Points, in no order, along strands that fork, close into loops and pass close to each other.
In the rows, 128 means zero.
Two points are linked if the straight distance between their rows is under 158. Some points are linked to none.
j447: [167 193 160 110 179 150 146  45 121 118 130 154 140 160 101 148  99  84
 128 137 161 150 123  99 174 192 108 154  85 179  91 106 120 120 120  54
 130 108  85 156 110  86 113 165 149  89 141  97 120 137]
j366: [ 78 111 124  91  89 116 149 230 140 154 127 156 148 160 168 103  90 168
 141 103 126 149 121 162 106 115 189  76 117  96 111 122 173 160 141 164
 141 152 175 150  92 151 100  81 156 130 137 125 161  91]
j861: [ 61 108 122  95 100 135 113 151 125 148 126 136 138 139 154  92 122 156
 140 127 137 112 133 100 134 114 114  64 114  96 117 134 166 184 112 163
 173 133 107 160  91  97 124  74 162 136 134 142 143 119]
j640: [108 128 111 132  70 109 141 172 146 112 102 107 136 136 142  94 113 135
 121 124  91 175 159 118 128 122 180 108 127  59 116 145 156 137 148 136
 126 166 162 139 103 110 135 106 118 121 143 134  98 114]
j601: [137 170 117  95 172 118 174 124 107 144 102 122 106 123 142 188 172 107
  96 125 162 166  90 104 132 162 110 158 160 138  83 120 129  89 107  74
 110 130 124 104 127 145 143 161  88 136 146 129 102 100]
j72: [151 152 141 151  67 167 139 126 144 160 137 143 135 129 142 167 134 123
  85 142  79 135 168 140 113 118 172 168 112 117 129 136 109  60 161 127
  98 171 110 123 132 150 152 150  92  83 154 127  66 110]
j759: [142 134 159 102  79 129 131 124 111  98 129 158 176 137 122  85 103 141
 138 143 121 122 155 129 156 124 161  93  86 126 107 128 134 147 136 159
 146 135 101 159 107  92  94 112 136 108 126 128 111 160]
j21: [122 130 108 170  43 103 129 169 133 106 111 131 138 113 119  83  96 135
 113 149  82 164 158 127 138  96 210 147 123  57 149 144 124 133 155 146
 120 173 183 155 104 100 138  89 101  98 120 144 103 131]
j267: [140 126 109 180 125 101  92 133  77 138 174  75 111  80 119 138 159 114
 126 125  98  74 150 125 112 114 119 203 148 172 185 141 107 120 127 144
 115 127 148 105 149 153 113  98 110 140 101 123 101 155]
j981: [118 157  91 151 200  82 133  57  97 129 185 124  86  50 113 121 131 110
  97 116 120 107 146  89 163 132 110 169 121 130 148 125 108 112  99 120
 151 132 144 127 106 132 136 147 142 132 114 101 158 121]
j668: [113 105 132 103 106 120 165 206 168 148  81 125 161 174 186 144 156 140
 138 112 167 157  90 164  86 129 166 106 183 108 129 141 149  89 120 116
 133 125 143  98 167 171  89 128 119 157 166 119 143 103]
j785: [148 132 125  87 122 153 178 132 139 111  79 130 150 165 157 124 151 150
 129 142 149 169  94 115 138 109 134  84 135 115  99 129 164 143 125 127
 140 100 126 151 115 112 135 102 131 135 142 129 194 129]
j113: [133 150  84 153 184 119 140  32 110 154 184 144  91  68 108 128 125 101
 126 132 123 107 117 105 160 147 116 182 126 155 130  99  98  84 105 120
 170 104 128 141 128 130 137 179 135 121 141  95 159 108]
j965: [148 143 133 165 138  96  83  86 103 156 204 197 119  67  87 110  88 121
  90 148  63  49 188 131 157  98 154 202  79 141 179 134  94  49 140 149
 135 176 135 146 129 139  98 146 133  80  88  96 114 147]
j790: [135 138 178 120 123 148  99  68 131  94 145 140 132 175  87 148  81  89
 145 107 157  74 148 140 149 217 110 145  85 200 109 105 107 150 139 110
 124 109  72 108 159  53  83 155 163 101 132 123  79 175]
j529: [179 148 111 175 128 121 105  92 149 131 179 109  71 134 108 187 121  65
  78 126  65 125 182 125  95 149 131 209  81 135 181 130  76  78 163 119
 100 197 134  84 143 149 171 173 115  95 148  88  79 126]
j943: [140  82 104 135 176 114 101 163 157 134 112 132 158 153 104 114 113 169
 151 120 155 128  96 172 110 100 123  78 145 146 171 147 114 146  96 149
 137  85 145 113 183 168  91 166 159 161 116 101 181 130]
j54: [104 111  79  84 164 115 170 213 167 124  61 115 116 172 173 154 144 141
 128  97 177 176  79 112 137 123 128  72 159  85 104 148 189 155 103 102
 145 144 145 121 118 139 127  97 150 161 118 136 195 103]
j407: [103 146 169 102 102 152 102  79 114 153 150 152 137 145 129 132 104 119
 138 125 128  65 160 115 132 179 119  93  71 146  75  92 124 128 121 127
 151 151  43 119 112 112 112 151 139  93 140 130  62 135]
j501: [127 159 150  64 140 118 191 146 101 135  95 164 179 122 172 114 134 141
  90 151 144 152  98 112 163 101 153 108  94 122  86 128 161 110 110 104
 145 149  88 153  90 147 107  95 100 110 143 141 113 128]
j535: [161 130 113 171 131 129  83  52 143 123 189 123  68 110 105 177  87  66
  91 110  84  62 199 131 125 165 125 196  69 165 167 125  84 109 169 127
 115 178 113 105 139 114 147 155 127  99 141  93  88 138]
j462: [109 129  82 151 192  94 108  98 109 119 143 109  95  85 116 105 141 139
 130 120 141 122 126 107 154 123 112 145 152 127 165 143 121 139 100 148
 157 103 152 130 127 120 117 138 159 146 114 105 171 132]
j177: [112 124 118 109 132  96 152 184  81 145 129 159 151  93 141 148 168 159
 100 127 123 189  82 162  92  74 136 110 151 123 109 123 102 121 136 156
  99 106 178 132 106 209 149 116  92 153 129 136 151  91]
j678: [147 133 105 173 128 115  72  73 116 134 212 140  85  79 105 135  81  78
  88 126  61  48 196 131 139 148 151 208  71 154 170 119  81  78 149 140
 135 175 130 105 137 139 115 150 132 107 112  94 111 136]
j59: [ 94 122 128 135 210 118  64  86 122 146 148  67  89  97 106 137 126 131
 145 116 135  44 118  93 139 131  52 125 136 183 151 124 129 178  88  97
 160 102  96 106 138 103 121 135 157 162 106 142 128 143]
j475: [137 137 154 162 138 138  93  68 118 107 145  56  90 111 128 119 132 109
 129 123 124  84 142  81 149 126  75 154 131 155 161 149 132 190 133 110
 126 114  97 150 134  50 158  95 144 150  95 147 106 150]
j877: [125 114 164 103 111  82  85 186  80 132 145 192 163 120 104  63  99 150
 141 140 129  80 154 159 142 109 166 141 107 153 127 105 127 118 121 172
 150 156 112 118 157 154  39 113 157 105  85 138 108 170]
j740: [111  89 131 179  92 156  71 115 147 144 136  79 109 125 123 137 140 121
 166 120 122  74 148 144  88 143  90 126 156 157 154 122 114 137 135 167
 131  84 126  77 167 130 132 130 123 148 154 131 119 138]
j507: [160 134 104 127 147 111 175 109 159 111 157 155  94 100 113 166 139  91
 119 105 113 211 117 137 118 147 155 140 129  68 114 133 102  59 138 124
  97 141 157 108 128 166 197 192 108 113 144 125 136  88]
j70: [165 165 128  82 150 115 199 157 119 125 109 187 159 106 152 127 121 151
  88 149 113 202  86 118 165  78 162 123  86 110  93 135 142 103 137 112
 116 144 148 174  69 168 141 111 101 114 123 125 145 131]
j794: [109 109 130 147 106  67 114 224 110 124 120 110 140 113 130 106 139 132
 102 123 115 139 143 166  88 108 157 176 161 116 172 151 105 107 123 137
 102 161 182 104 134 177  75 103 123 133 123 133  79 135]
j788: [ 67  89  99 118  89 129 152 233 172 130 116 126 139 168 161 106 122 163
 153 107 132 175 101 155 110  98 187  68 145  66 142 139 181 155 141 168
 140 123 177 156 134 136 125  81 156 155 128 127 201  91]
j230: [128 110 134 177 105 174 101  64 123 153 176 101  93 118 124 157 137 113
 184 112 113  86 153 150 104 150  89 153 140 174 134 110  95 131 156 166
 130  88 116  90 143 125 161 139 114 135 155 132 138 130]
j239: [103 106 129 162  50 121 117 197 121 120 136 155 150 104  98  75  99 145
 114 179  70 154 150 169  96  86 218 164 134  69 163 135 113 107 163 165
  90 176 187 164 117 118 133  88 105  99 124 150 109 133]
j76: [103 162 172  66 124 146 145  78 115 154 116 172 155 155 144 139 108 117
 134 136 153  90 133 113 147 175 107  77  77 147  50  96 133 123 113  82
 146 154  41 138  92 104 105 151 123 110 147 142  68 116]
j101: [130 162 158  65 114 143 170 104 125 131  99 151 154 145 178 130 116 121
 107 138 138 125 134 100 158 146 131  85  87 109  62 117 155 141 117  88
 130 168  67 148  78 104 117 115 106  99 148 141  87 117]
j167: [141 112 149  83 116 155 127 114 172 102  94 149 167 219 113 137  85 133
 155 105 164 101 111 154 140 179 118  62 130 183  83 104 128 155 113 104
 136  85  84  91 142 105  67 157 157 114 129 116 160 155]
j801: [120 144  86 110 161 114 176 126 151 116 138 174 117 102 127 105  89 154
 147 110 127 179 119 125 157 116 176  87  83 112 105 112 134 127 147 145
 130 113 166 166  64 135 122 148 160 114 115 101 176 119]
j482: [116 157 150 157 144 124 128  73  97 125 181 144 115  33 123  86 113 112
  86 158  83  92 171  71 179 102 106 161  73 117 169 141 113 134 133 129
 136 174  98 176  99  91 145  82 127 111  79 124  65 148]
j723: [118 135 136 168 123  94  83 173  69 151 164 116 131  73 114  98 150 144
 127 143 102  66 143 136 119  94 115 194 152 151 180 127 117 122 115 158
 126 141 143 130 138 154  82  78 114 122  90 144 101 177]
j152: [129 110  76 121 157 129 193 125 183  94 152 174 100 104 122 143  96 115
 158  85 133 207  91 139 128 138 181  79 108  86  99 119 132 121 149 134
 108 117 178 133  87 129 142 183 155 120 119  93 193  99]
j842: [121 111 137 118 104 136 113 165 178 111  75  93 160 204 148 124 119 118
 143 117 156 114 149 139 107 164 118  91 153 127 120 142 172 156 128 108
 120 131 109 103 158  94  84 119 137 135 152 133 110 139]
j755: [130 109 156 129  64 120  97 192 107 133 143 178 163 119 111  75 107 146
 122 161  83 123 160 189  96  89 188 167 127 122 144 113 102  94 164 171
  96 157 171 145 128 157 101 104 106  92 113 150 107 142]
j148: [ 97 161 132 131 155 163 116  36 125 149 159 142  93 124 123 160 130  94
 155 112 138  93 140 118 134 179  81 141 110 172  90 102 122 102 128 104
 137 109  85 130  93 106 157 174 124 107 163 136  96 117]
j768: [137 134 130  73 142 161 162 109 162 129  71 153 173 213 135 152 116 131
 146 122 192 127  88 141 137 168 116  70 146 162  73 110 169 123 105  84
 143  86  96 111 122 120  91 148 139 128 139 117 178 133]
j830: [166 119 139 165 138 176 126 105 176  99  73  87 155 204 134 124 156 118
 139 163 142 126 120 110 153 118  82 133 153 125 152 159 175 160 111 116
 130  97  96 160 189  73 152  96 129 147 127 140 155 152]
j533: [ 94  93 140 157  62 159  72 136 152 151 134  89 121 143 136 116 133 147
 168 133 118  66 151 140  97 136 112  96 153 128 134 121 147 162 132 169
 138 101 113 118 151 103 130 102 140 146 155 155 104 132]
j761: [ 96 147  72 123 196 105 125  50 118 169 137 155  79  85 124 146 130 109
 149 120 163 117 102 122 136 161 122 133 140 133 107  94 122  82  94  98
 178 123 119 114  99 144 134 186 145 127 152 116 143  72]
j526: [104 142 117 109 198 110  83 123 108 161 111  81 115 113 116 143 142 144
 127 132 161  62  94  87 135 127  58 118 143 179 136 119 142 162  75  71
 158 120  75 105 137 124  94 134 152 167 119 149 114 120]
j33: [113 159 109 152 169  86 107  52 112 126 178 152  94  45 120  99 106 109
  84 128  89  95 174  79 179 113 103 152  83 109 169 143 116 115 127 121
 147 154 137 157  83 108 143 137 136 100 102 111 115 125]
j363: [140 118 139 174  97 187 138  91 149 101 104 102 140 167 139  92 148 120
 153 160 123 143 138 110 147 115 109 151 157 126 144 142 158 144 125 141
 138  81 102 173 168  61 161 100 122 143 139 141 160 152]
j28: [121 146 172 171 107 147 118  84  62 134 176 130 127  58 127  75 121 109
 117 157  93  65 168  88 161  96 115 158  82 134 153 136 109 135 134 149
 145 153  81 176 121  81 142  63 110 115  71 145  64 158]
j669: [132 121 150 118 123  79 101 199  70 151 128 132 158 101 112 100 130 150
 110 142 123  89 140 161 109 103 148 178 134 160 146 129 126 110 116 147
 130 155 132 112 134 172  58  97 132 123 107 144  87 154]
j121: [124 137 162 119 116  86  99 150  76 138 166 219 150  91  98  64  75 137
 128 163 113  84 167 153 151 101 185 155  75 114 142 116 122  98 126 172
 136 184 117 168 121 147  55 115 133  80  64 139  89 175]
j641: [175 167 172 113 126 138 111  96  89 140 150 104 125 125 105 176 124 101
 101 139 115  80 168 104 125 155 125 157  66 170 118  97  92  97 138 103
  99 166  83  98 121 132 130 150 115  93 132 106  32 137]
j319: [160 135 141 196  58 181 132  70 135 113 128  96 124 153 126 105 148 101
 144 157 110 141 157 108 143 139 124 180 134 138 146 133 129 131 170 150
 134  96 102 166 175  47 180  93 108 131 141 144 134 145]
j817: [174 129 147 117 128 126 118 154 121 125 104  64 143 141 114 160 159 151
 116 132 145 122 121 121 104 132  87 131 167 161 154 149  99 156 110 111
  95 104 136  85 163 164 124 131 108 153 129 133 116 141]
j579: [148 150 132  95 144 105 186 168  74 115 100 154 153  94 155 145 170 151
  82 143 124 211  66 139 138  75 134 136 142 126  99 136 115 108 123 143
 114 111 149 154 104 191 146 106  75 134 131 139 149 120]
j325: [ 94 159 122 151  86 137 133 127 150 146 138 115 126 110 152 133 163 117
 105 149  76 150 145 113 123 136 156 170 131  74 131 143 137  70 145 128
 125 174 123 139 119 140 168 135  85 112 165 143  54 102]
j925: [129 115 116 103 132 144 174 174 139 118 104 166 166 149 145 108 122 178
 146 130 148 174  73 161 124  75 175  79 135 126  92 127 168 136 136 134
 143  90 154 156 134 164 108 110 141 136 128 119 221 122]
j695: [146  97 129 113 132 100 133 180  99 120 138 163 153 113 123 141 146 171
 141 107 137 172  98 188  55  78 158  99 148 128 115 122  92 132 163 153
  83  85 193 113 140 199 128 130 124 149 125 115 172 106]
j849: [106 103  92 113 150 131 218 182 191  93 120 150  88 147 138 141 126 115
 163  63 160 211  74 126 126 124 168  66 122  61  73 121 156 113 146 121
 132 136 185 123  97 138 137 157 155 142 108 115 197  99]
j237: [194 152 105 166 143 124 137  71 153 127 176 134  72 143 102 194 131  61
  88 126  89 160 164 101 133 185 126 214  89 115 148 140  96  60 153  89
 107 186 124  99 137 135 190 196 124  89 146  97 107 120]
j721: [115 111 115 133 114 134 160 178 172 117  68 103 130 175 169 168 185 108
 140 118 168 165  96 136  90 161 130 122 211  87 131 157 146  84 124 100
 110 114 132 100 188 153 127 126 102 158 156 139 127 112]
j520: [ 95 175 147 128 182 166 119  17 125 147 146 156  93 128 118 154 133  77
 140 129 152 102 128  93 129 174  49 149  90 149  99 108 146 116 128  56
 117 132  67 137  63  68 168 179 134 124 142 143  86 107]
j401: [113 117 102  79 139 136 217 212 178 124  91 137 120 163 179 157 115 142
 145  86 174 181  65 120 129 105 147  53 128  89  67 118 186 152 142 119
 137 134 174 141  89 149 130 102 155 144 105 124 208  94]
j228: [116 168 118 155 216 124 103  60 124 111 142  79  75 132 100 145 155  86
 144 116 159 106 125  76 138 184  52 188 131 169 151 129 162 146 113  65
 127 126 109 129 135  61 147 154 137 153 119 142 131 131]
j395: [ 87 116 123 117 146 148 108 103 137 147 105 109 107 141 140 145 156 151
 160 119 160 122 120 124 113 137  80  74 164 129 103 123 135 152 114 142
 139  90 118 120 107 113 144 142 130 139 144 146 161 117]
j123: [174 104 123 156 113 134 156 157 141  85 121 104 142 145 118 133 148 126
 132 130 131 199 109 151 118 115 144 141 177  94 148 155 118 126 133 155
 106  93 168 125 171 129 151 135 123 142 126 122 177 135]
j30: [165 111 133 127 132 100 161 168 141 116 146 160 135 120 113 135  96 127
 119  96 115 178 137 195  80 129 205 132 125 121 144 117  74  85 167 130
  87 136 196  97 126 192 111 182 131 129 132  88 122 111]
j645: [190 142 106 141 142 110 152  82 145 103 160 131  92 111 111 174 131  79
 105 113  92 192 145 113 131 175 125 178 123  95 131 138  85  75 147 113
  88 161 154 107 122 140 216 194 109 106 135 120 128 111]
j948: [147 123 150 128 116 137 119 119 114  87 105 102 145 139 113  95  98 146
 122 133 132 126 156 104 160 117 124  96 122 131 122 133 125 195 129 152
 126 114 122 150 110  82 115  99 142 126 105 137 131 156]
j716: [134 123 120  93 184 126 110 122 110 172  83 105 125 126 111 162 140 152
 122 152 182 111  58 128 126 133  78  93 162 182 117 104 126 145  83  74
 151  91 110  93 143 169 112 141 131 159 129 133 133 106]
j112: [117 100 110 177 156 116  76 148 162 120 114  53 124 141 111 114 145 136
 139 143 128  88 133 112 139 118  78 133 165 152 198 168 157 171  97 126
 148 116 124 130 177 111 114 110 141 159 115 125 116 148]
j881: [ 91  88  80 119 134 115 133 209 163 112  90 104 133 154 153 119 143 162
 131 120 147 183  93 121 141  98 127  81 165  62 151 153 171 165 107 152
 142 142 166 151 130 136 144  80 159 167 113 142 184 125]
j467: [163 116 166 156 129 151 107  83 123  79 105  69 117 149 110  93 114 131
 116 143 130 117 145  85 173 127  91 127 126 154 158 156 116 208 127 118
 119 106 114 160 145  36 146  86 153 134  85 148 141 167]
j383: [107 117  78 108 193 110 163 150  93 157 109 177 121  94 136 139 160 165
 122 120 169 193  48 148 126  90 145  91 173 120 108 114 128 125 105 133
 164  85 138 145 133 190 144 145 139 158 117 115 193  75]
j624: [150 117 156  89 109 113 109 126 102 132 136 112 134 102 102 166 104 133
 111  96 132 101 152 144  90 130 109 101 106 164 108 104  69 154 142 131
  74 128 144  55  90 163 123 155 121 110 141 111  98 128]
j222: [193  98 196 148  69 153  81 118 119  96 112  88 163 172  90 122 109 137
 129 149 124  68 153 141 140 128  90 120 121 183 138 139 107 202 138 141
 110  97  99 112 177  97 115 103 129 140 107 138 113 181]
j744: [139 132 174 174  76 154 119  97  76 127 156 127 152 100 124  62 142 118
 133 173  85  85 149 106 156 100 141 180 113 129 152 143 137 137 138 154
 157 135  87 187 145  70 132  49 110 123  89 152  88 161]
j602: [136 108 108 157 102  90 106 136 148 102 147  83  81 106 125 148 121  86
 118 101 105 138 179 129  97 151 141 167 135  91 149 134  87 124 151 137
  95 150 180  77 125 127 148 151 121 131 149 112 104 114]
j65: [149  87 120 197 126 149  83 143 200 109  74  52 141 183 121 114 140 111
 142 166 124  96 131 118 153 120  84 128 158 119 196 181 160 172 110 131
 132 120 115 153 203  84 131  85 109 145 113 136 110 150]
j734: [185 132 115 133 120 115 174 183 107  71  91 111 154 136 125 120 152 142
 114 140 118 207  96 137 150  86 150 136 159  93 135 156 126 147 140 139
 102 126 178 142 129 139 141  82 114 144 103 130 178 157]
j961: [161 141 150 106 137 116 117  99 109 117 141 117 127 107  86 166  93 121
  94 108 120 117 164 124 122 153 122 125  82 166 114 114  71 143 148 108
  81 150 135  84  93 135 122 164 137  89 135  96  81 140]
j903: [125 118  98  99 170 122 132 127  87 173  97 136 137 104 129 138 165 172
 124 142 162 134  57 129 138  95  96  96 168 158 110 106 114 136  84 128
 165  81 122 129 133 180 135 114 126 160 126 134 170 115]
j327: [ 93 128  96  98 164 134 159  79 125 175 121 174 101  91 132 152 135 135
 130 125 167 158  93 137 126 137 125  92 143 135  73 102 111  93 106 111
 154 100 122 118  88 166 158 179 115 134 170 131 150  62]
j613: [ 95 118  98 113 154 131 173 139 128 157 123 158 112  94 152 150 159 153
 146 116 169 197  68 142 111 115 157 100 170 102  92 117 129  99 114 131
 146  85 136 132 130 174 164 162 112 148 142 115 179  69]
j955: [140 137 147 111 123 145 104  92 153 115 113 148 159 194 113 125  98 123
 156 111 154 104 131 148 138 192 131 121 116 187 109 113 120 138 126 113
 158  94  92 106 157  95  67 156 165 111 145 105 131 161]
j285: [ 75 100  73 145 184 104  85 129 132 153 132 113 100  99 123  98 148 157
 132 135 143 100 117 112 139  93  94 103 178 110 170 146 148 142  83 163
 172 105 149 145 137 127 124 127 169 167 108 121 177 121]
j605: [130 130 105 119 139  96 170 151 143 116 142 162 103  76 128 150 139 126
 101 104 114 212  95 151 112 119 175 122 121  62 118 144 106  92 145 141
  96 149 188 124 106 181 173 173 107 126 136 134 129  92]
j750: [136 133 181 109  86 131 122  95  95  89 134 157 166 138 135  92  97 115
 127 151 132  99 169 112 162 132 146  94  52 117  95 129 138 165 127 123
 144 165  50 174 120  75  92  89 132 112 108 144  70 163]
j867: [ 97 148 131  91 133 151 166 104 156 146 102 152 111 136 162 133 122 125
 120 119 125 166 126 103 144 135 114  71 107  87  86 116 154 126 130 115
 122 140 114 151  62 106 161 143 115 110 152 139 122 109]
j550: [167 163 161 129 115 162 122  99 105 158 156 152 123 112 125 174 124 130
  78 151  81 112 155 116 140 116 128 163  73 142 131 127  99  80 147 110
 112 182  77 121 108 165 150 159 104  83 143 117  51 131]
j105: [123  95 104 110 161 122 125 181 162 133  87 162 168 167 127 111 111 188
 158 129 162 145  81 158 137  89 158  68 131 144 131 125 158 145 106 139
 168  91 143 147 145 165  92 132 173 148 106 104 209 126]
j642: [113 139 147 150 109 179 101  31 129 149 189 137 101 112 118 152 121  89
 163 110 100  61 153 125 119 156  91 141  97 181 102  92 101 117 156 135
 137 105  85 109 110  96 163 162 118 101 168 128 108 129]
j518: [157 128 131  64 123 165 193 128 158 105  65 140 170 208 167 143 123 127
 142 117 167 140  87 131 127 131 138  57 138 126  66 112 186 129 125  81
 121 103 114 131 112 119 105 111 123 122 134 120 201 136]
j132: [134 172 124 120 191 133 152 110 110 137  94  82 102 146 112 182 180 106
 127 131 182 144  80  99 121 170  67 177 178 164 123 133 140 115  97  39
 112 107 100 103 159 129 140 154 100 155 125 147 130 116]
j435: [150 149 106 138 195 114 132 111 118 110 124  57  83 134 106 180 180  88
 136 118 170 146 113  89 115 171  60 203 164 148 156 144 146 136 104  61
 100 124 113  96 164 115 152 145 118 163 117 151 123 129]
j908: [137 155 155 137 121 109  97 120  69 158 192 205 143  68  90  97  89 145
 104 160  81  79 175 139 158  90 155 175  88 139 155 117 111  71 133 155
 126 174 126 154 115 161 100 125 120  81  83 127  93 154]
j671: [112  99 114 152 165 122  67 155 126 154 135  86 131 117 114 109 142 170
 128 156 119  78 100 112 141  76  82 118 150 146 182 150 146 163  79 161
 164 101 132 149 170 131 117  98 143 152  93 133 139 151]
j293: [122 110 173 114  80 134 111 193 128 132 156 206 170 115 110  76  88 160
 144 139  94 124 143 216  78  84 216 150 112 136 134 105  90  90 173 166
  91 155 185 132 132 164  97 134 135  94 121 132 136 128]
j706: [158 158 148 189  60 156 125  96 108 107 130  99 146 140 145  92 148  98
 130 163  86 138 161 106 157 127 143 205 120 124 143 135 131 119 162 128
 130 147  95 172 168  58 159  75  89 117 126 140  82 154]
j14: [ 94 127 172 121  75 171  90  59 116 152 183 144 131 118 124 119 104 126
 163 123 107  59 160 140 123 161 115 110  86 162  93  86 104 128 142 174
 156 103  60 105 128 112 136 155 131 107 140 132  85 134]
j359: [137  86 113 151 153 137 132 164 171 118 129 115 135 149 122 114 129 151
 171 115 151 154 113 157 106 125 136 105 176 119 160 142 123 134 115 161
 127  80 153 120 185 145 119 164 149 152 142 113 179 130]
j907: [ 69  93 131 136  69 157  88 165 151 149  99 102 139 156 161 102 130 150
 154 138 139  92 140 119 112 130 105  77 152  84 129 147 174 180 118 162
 154 119 124 142 128 105 129  79 132 153 157 150 133 121]
j832: [ 91 121 130  61  87 114 144 186 114 165 116 163 149 163 177  96 105 159
 133 114 135 134 118 133 126 111 142  52 105 102  97 116 170 175 122 162
 160 159 131 143  80 136 113  73 148 133 136 135 158  97]
j756: [124  99 144  93  97 123 138 199 176 149  89 122 171 200 166 120 116 141
 143 112 151 124 124 176 107 152 158  90 155 133 128 126 155 135 114 119
 139 129 135  97 167 153  70 129 134 154 153 115 137 124]
j427: [ 84 107 114 147  93 106 112 199 140 117 108 106 137 138 147  96 139 132
 123 124 122 144 132 142 112 126 164 140 155  77 145 153 147 121 120 153
 132 139 170 127 138 147 114 102 118 144 147 140 107 115]
j746: [106 144 125 150 185 122  78  82 127  95 137  61  69 115 106 136 137 108
 139 105 145  82 137  82 135 152  46 145 134 160 163 144 144 175 114  89
 136 128 118 120 133  71 146 131 151 153 117 149 124 139]
j923: [111 166 112 141 120 134 142 103 155 124 117 106 100 137 154 143 167  88
 123 121 107 146 146 102 113 171 122 162 139  96 114 123 147  92 139 112
 123 160 125 130 124 106 162 151 103 122 157 148  85 107]
j936: [112 125 113 123 121 136 135 167 180 104  74  89 115 189 154 140 159 103
 146 109 165 155 125 127  95 165 102 114 185 100 130 153 169 130 128 101
 108 126 135  90 151 110 124 140 124 158 146 145 124 122]
j944: [155 130 116 112 105 150 195 153 128  82  85 131 171 137 161 104 165 142
 118 153 115 197  93 117 154  67 144 121 146  77 114 147 154 141 130 128
 129 117 134 161 110 101 174  78 113 125 129 135 181 145]
j140: [152 128 117 139 135 109 124 132  88 126 151  60 113  91 121 169 176 119
 121 120 121 110 127 118 104 133  88 186 160 158 166 133  92 130 117 127
 103 124 134  88 152 166 145 124 103 146 129 138  98 146]
j561: [133  99 153 117 121 111 101 193 103 135 155 197 166 108 113 103 111 175
 146 122 117 143 125 212  58  84 170 124 129 145 128 102  79 132 175 179
  83  94 193 123 141 198 111 132 131 131 125 133 163 132]
j340: [163  98 150 113 105 113 110 148 108 113 116  92 133 130 101 153 114 146
 128 111 139 123 148 143  84 126 111  99 145 146 139 123  81 173 138 139
  82 100 166  64 130 151 126 131 120 135 134 116 112 145]
j391: [ 89 128 110 100  77 142 161 147 156 141 124 138 113 135 155 125 122 134
 125 111 106 158 143 126 117 136 151  83 123  70  89 126 142 124 144 148
 107 147 168 130  78 127 153 133 122 122 154 145 127  93]

A fork is a point with three links, a tip a point with one. Leave the first point through the second and follow the links. Name the first fork or tip that comes.
j671 / j112 => j981
j640 / j21 => j101
j529 / j535 => j669
j861 / j832 => j801
j152 / j849 => j642
j140 / j817 => j923
j101 / j501 => j640
j908 / j965 => j605
j981 / j113 => j746

A tip is a point with one link. Name the tips that can be reached along the links from each point below, in the order of the rows.
j706 => j601, j750
j955 => j790
j867 => j801, j520, j605, j923

Name the points in between on the shortest way along the links from the first point to the second, in order.
j228 / j613 => j746 j59 j526 j716 j903 j383
j529 / j70 => j535 j678 j965 j908 j121 j877 j669 j794 j427 j640 j391 j867 j101 j501
j613 / j482 => j327 j761 j113 j981 j33
j550 / j267 => j641 j961 j624 j340 j817 j140
